Points on a hilly landscape, in no order, each with its height.
A ball rolls from a point to whichever of its 2 nearest points has the largest drop for the distance, and stops where none of them is lower. Distance is the straight distance between rows; heights are no part of it.
<526> height 41.9: [115 107 153  75 132 138 140 198 143 116 118 110 130  93  90 128 136 149
 154 144]
<18> height 34.5: [120 165 143 176  71 166 171 151 168 158 114 138 138 139 140  97  82 175
 135 157]
<336> height 36.8: [ 85 109  95 158 166 121 136 115 120 112 104 134 129 158 146 148 137 105
 132 142]
<806> height 14.2: [125 135 171  53 147 137 126 107 117 176 117 105  87 119 133 143 109 103
  78 142]
<505> height 57.7: [105 148 134 176 102 140 183 173 146 178 105 185 156 107 124 131  75 141
  95 112]
<457> height 45.6: [ 96 127 138 136 115 114  78 140 118 110 135  93 173 150 119 141 138 116
 152 136]
<167> height 16.4: [177 111  84 137 125 106 125 194 118  96 174 130 157 127 117  75 132 149
 162 157]
<916> height 18.6: [131 127  99 167 117 100 102 130 149  64 144  68 178 135  99  92 100 169
 132 178]
<535> height 42.9: [122 131  90 127 136  96  60 121  82 113 146  90 147 157 139 130 134 121
 145 136]
<874> height 32.9: [ 75 132 134 164 137 124 170 116 124 141  81 152  93 175 152 178 118 126
 129 127]
<945> height 52.8: [122 177 128 159  71 161 169  94 141 174 131 162 127 115 139 141 120 135
 152  58]
<386> height 25.6: [139 135 116 127 104 110 106 177 122  97 105 157 165 141  96  55 115 141
 111 112]
<146> height 44.9: [125 122  82 129 138 115 109 154 161  98 125 106 182  59  94  93  99 166
 129 154]
<230> height 70.2: [143 111 132  55 138 115  86 188  77  97 131  86 113 110 130 147 168 140
 111 135]
<247> height 13.3: [129  93 189  80 164 137 135 140 112 129 122 139  97 160 111 113 141  95
 130 139]
<987> height 12.1: [158  97 118 127 132 145 122 151 109 141 133 178 106 157 102 115 153 129
 130 106]
<536> height 84.5: [119 190 171 113 100 133 184  85  92 153 119 149  41 143 150 136 181 123
 105  63]
<715> height 76.9: [128 130 167 112 142 153 158  67 119 134 145 118  94 146 128 129 168  78
 118 112]
<360> height 24.4: [144 119 108 206 115 115 113 155 159  85 154 105 197 138 109  88  72 171
  99 188]
<65> height 6.1: [133  94 124  94 173 150 144 124  80 141 124 147  78 157 115 120 138 110
 134 119]
<561> height 21.0: [128  89 173 111 158 138 164 157 145 121 128 140 129 152 112 105 116 106
 159 167]
<596> height 48.4: [ 98 150 130 151  90 132 123 149 133 141 125 130 168 132 119 137 143 124
 144 108]
<404> height 24.9: [148 137  74  91 132 117 126 159 142 160 127 126 118  91 156 138 126 134
 116 153]
<898> height 46.7: [ 93 147 189 107 144 140 194 107 129 171 109 181  59  93 141 133 156 113
 163  90]
<845> height 64.6: [130 126 149 122 135 136 142 118 126 168 150 140 123 129 157 187 144  80
 132 109]
<543> height 39.8: [153 121  96 145 147  89  63 126 105 143 161 136 148 138 164 109 122 103
 168 149]
<431> height 20.2: [162 136 116  47 136 128 104 138 107 173 143  91 110 107 150 142 113 113
  95 152]
<920> height 17.3: [127 101 169 155 137 145 154 132 127 141 104 200 106 175 112 118 129 116
 136 111]
<966> height 86.9: [174 140 105 120 132 144  95  83  94 127 166 115  99 119 178 117 223  86
  85 110]
<287> height 21.3: [167 124  53 106 138  98 118 157 105 108 180  62 155  92 105 107  81 167
 161 155]
<607> height 44.3: [148  94  74 185 161  86  76 112 120  96 161 120 160 158 104 102 118 127
 124 154]
<660> height 27.3: [130 146 109  98 117 132 152 121 151 138 129  75 141 125  98 123  67 145
 100 160]
<472> height 78.6: [113 103 157 151 157 165 139  37 125 125 124 143  88 157 147 156 161  89
 152 106]
<568> height 22.1: [109 147 173 140 145 110 197  97  97 153 119 175  77 167 169 175 126  81
 125  85]
<681> height 34.2: [127 109 118 139 136 150 143 143 167 154 113 150 139 115 113 104  80 150
 133 164]
<708> height 71.7: [123 122 147  62 133 109 134 172 104  67 119  61 126 114 109 148 151 134
  90 134]
<104> height 42.8: [105 146 174 112 129 134 212 140 167 151 108 166  79  94 118 121 166 126
 131 118]
<802> height 55.9: [111 163 179 196  74 147 190 136 138 183 119 195 129 147 141 155  75 147
 113  84]
<522> height 37.8: [129 111 117  89 155  97  64 135 127  94 113 102 134 112 126 114 147 121
  92 154]
<666> height 10.5: [157 137 115  95 118  94  95 134 108  36 133  68 171 133  87 101 125 128
  85 118]
<353> height 28.3: [135 148 113 155  82 126 106 149 150 131 105 155 165 141  88  82 103 154
  71 116]
<394> height 3.6: [159 120 114  79 148  93  75 118  94  39 141  48 147 134 108  97 110 137
 126 155]
<628> height 31.2: [120 166 136 131  93 144 177 129 165 165 112 112 123 139 109 133  83 156
  99 147]
<204> height 48.2: [115 110 117 130 127 128 129 185 142  97 126 103 207  79  80 124  61 165
 128 146]
<324> height 16.0: [140 125 115 132 114  87 100 155 135  68 122 100 199 141  95 113  91 130
  73 138]
<551> height 57.6: [ 84 143 196 107 125 122 147 127 130 165 110 132 141 134  91 140  95 100
 115 107]
<616> height 41.2: [135 117 109  89 139 121  88 145 161 107 113 117 144  71  92 100 141 143
 103 140]
<265> height 54.7: [ 80 138 142  93 127 120 136 155 147 137  97 107 161  89  91 145  99 127
 103 118]
<772> height 29.8: [102 128 130 174 115 129 143 131 138 168 100 160 133 160 148 183  76 138
 113 130]
<222> height 21.8: [153 136  96 137 100 119 152 195 110  75 139 128 179 134 101  48 105 157
 143 128]
<187> height 32.8: [139 122 136 174 114 149 152 118 131 132 150 161 128 170 160 136 151 105
 179 119]
<665> height 75.0: [117 122 143  88 155 147 155 106  90 105 141  89 112 130  89 117 173  93
 102 104]
<138> height 11.3: [137 111 101 129 154  71  68 136 115  35 125  80 153 123 107  87 112 163
 150 165]
<838> height 22.8: [157 113 114 127 134 160 109  78 132 162 127 137  73 165 135 131 115 152
 147 152]
<83> height 34.3: [147 143 119 119 114  94  60 126 153 136 120 125 146 137 137 117 121 124
  87 156]
<117> height 28.2: [145  94 128 174 140 141 163 154 154 123 150 154 146 157 138 127 128 115
 154 166]
<824> height 29.6: [118 115 117 196 119 152 132 148 162 131 143 123 181 123 115 111  74 164
 129 178]
<318> height 83.4: [ 93 164 187 141 127 147 153  43  73 133 104 144  39 141 176 164 197 118
  98  51]
<868> height 54.4: [119 159 148 203  67 171 176 105 132 163 132 167 124 162 143 142  95 161
 164  80]
<474> height 68.6: [108 111 135  92 143 127  72 158  78 124 132  97 111 117 156 173 197 119
 138 133]
<127> height 21.4: [116 125 165  58 151 128 155 124 130 138 111  94 117 126  93 114  77 117
 108 151]
<288> height 24.0: [114 115  88  74 178 144 118 109 107  91 122  76 102 102 121  81 158 136
 153 161]
<793> height 21.9: [163 105 111 148 139  63  53 143 151  80 158  97 201 101  97 109 109 129
 100 153]
<248> height 31.3: [146 150 144 124  93 118 116 124 177 140 122 142 154 132 112 107 132 109
  65 128]
<75> height 26.8: [132 131 129 186 114 134 131  71 183 127 107 192 111 122 203 156 160 112
 144 103]
<273> height 30.5: [132 151  96 159 106 132 110 106 167 135 112 162 110 113 189 124 178 135
 153 131]
<924> height 26.9: [156 132  66 135 121 123 130 160 136 154 162 107 154 109 133 121  86 154
 144 164]
<755> height 60.0: [106 121 160 100 144 133 107 121 133 185 107 152 144 123 123 139  75  97
 122 127]
<286> height 9.7: [180 107  71 135 139 123  93 138 113 126 177 129 115 124 107  91 161 153
 162 141]
<371> height 37.3: [140 129 130 200  92 161 166 167 156 147 116 183 115 159 153 116 101 179
 140 156]
<783> height 41.0: [112  87  86 183 166 105 123 144 133  92 130 119 169 154 110 138 110 128
 123 163]
<466> height 85.3: [144 162 123 146 108 147 177  64 116 123 129 150  68 172 157 129 183 104
 113  74]
<87> height 82.0: [ 82 153 140 129 135 164 142  44 111 140 101 116  63 109 158 174 188 127
 122  82]
<732> height 50.3: [ 93 169 154 128 109 148 162  89 132 179 106 174 105  84 144 139 139 115
 161  60]
<892> height 66.7: [117 132 115 120 131 127 104 125 105 131 152  99 139 122 153 178 186  88
 120 117]
<12> height 34.1: [118 145 120 119 119 143 137 132 152 133 113 158 103  94 158 124 205 119
 148 112]
<370> height 22.3: [115 138 149 165 117 134 155  72 160 149 114 181 106 108 223 203 131 106
 160  73]
<478> height 27.5: [147 101 112 112 159  62  37 140 119  37 139  86 200  64  85 116 105 142
 123 129]
<151> height 26.7: [131 117 122 163 116 160 130 104 141 172 112 148  94 169 119 174  91 169
 119 132]
<695> height 15.8: [180 118  68 111 140  91  66 145  94 132 191  87 130  98 110  92 117 168
 172 151]
<140> height 51.7: [115 118 121  77 132 112 135 181 117 103 133  75 185  83  91 163  89 128
 124 123]
<261> height 73.3: [100 120 168  81 144 116 171 153  97  70 120  85 121 138  74 127 155 111
 100 109]
<136> height 36.5: [155 116 112 160 127 140  85  93 115 161 157 174 139 138 160 122 135  99
 185 108]
<410> height 38.5: [116 127 132  97 135 129 184 176 147 126 121 142 115  97 126 127 171 118
 139 132]
<817> height 62.5: [127 122 162 112 134 145 130 100 138 195 122 155 107 123 173 176  93 101
 157 123]
<821> height 17.5: [105 142 165 168 122 124 200 107 130 151 113 195  90 133 185 195 138 114
 156  69]
<648> height 80.4: [108 123 147 131 136 175  98  41 111 140 130 105  78 128 161 173 191 115
 156 107]
<270> height 38.2: [118 116 156 107 113 131 107 177 162 135 107 118 147 117 111 116 100 162
 145 169]
<393> height 86.1: [186 138 111 131 114 142 117  81 111 134 152 162  84 157 168 122 194  96
 105  90]
<364> height 17.4: [144 115 103 101 151 149  86  92 115 134 140  91  91 133 126 112 152 140
 146 161]

For each start below, name the point where the ball stops.
<783> -> <364>
<526> -> <394>
<457> -> <65>
<146> -> <286>
<466> -> <286>
<261> -> <286>
<966> -> <286>

Call two points neighbours if one is among the 2 nearest of the other. Go from one point of each pair to the other, from neighbour to neighbour, staying as low as possible. Name the highest point that can't be avoided.
<286> and <364> -> <522>
<364> and <821> -> <874>
<806> and <286> -> <924>
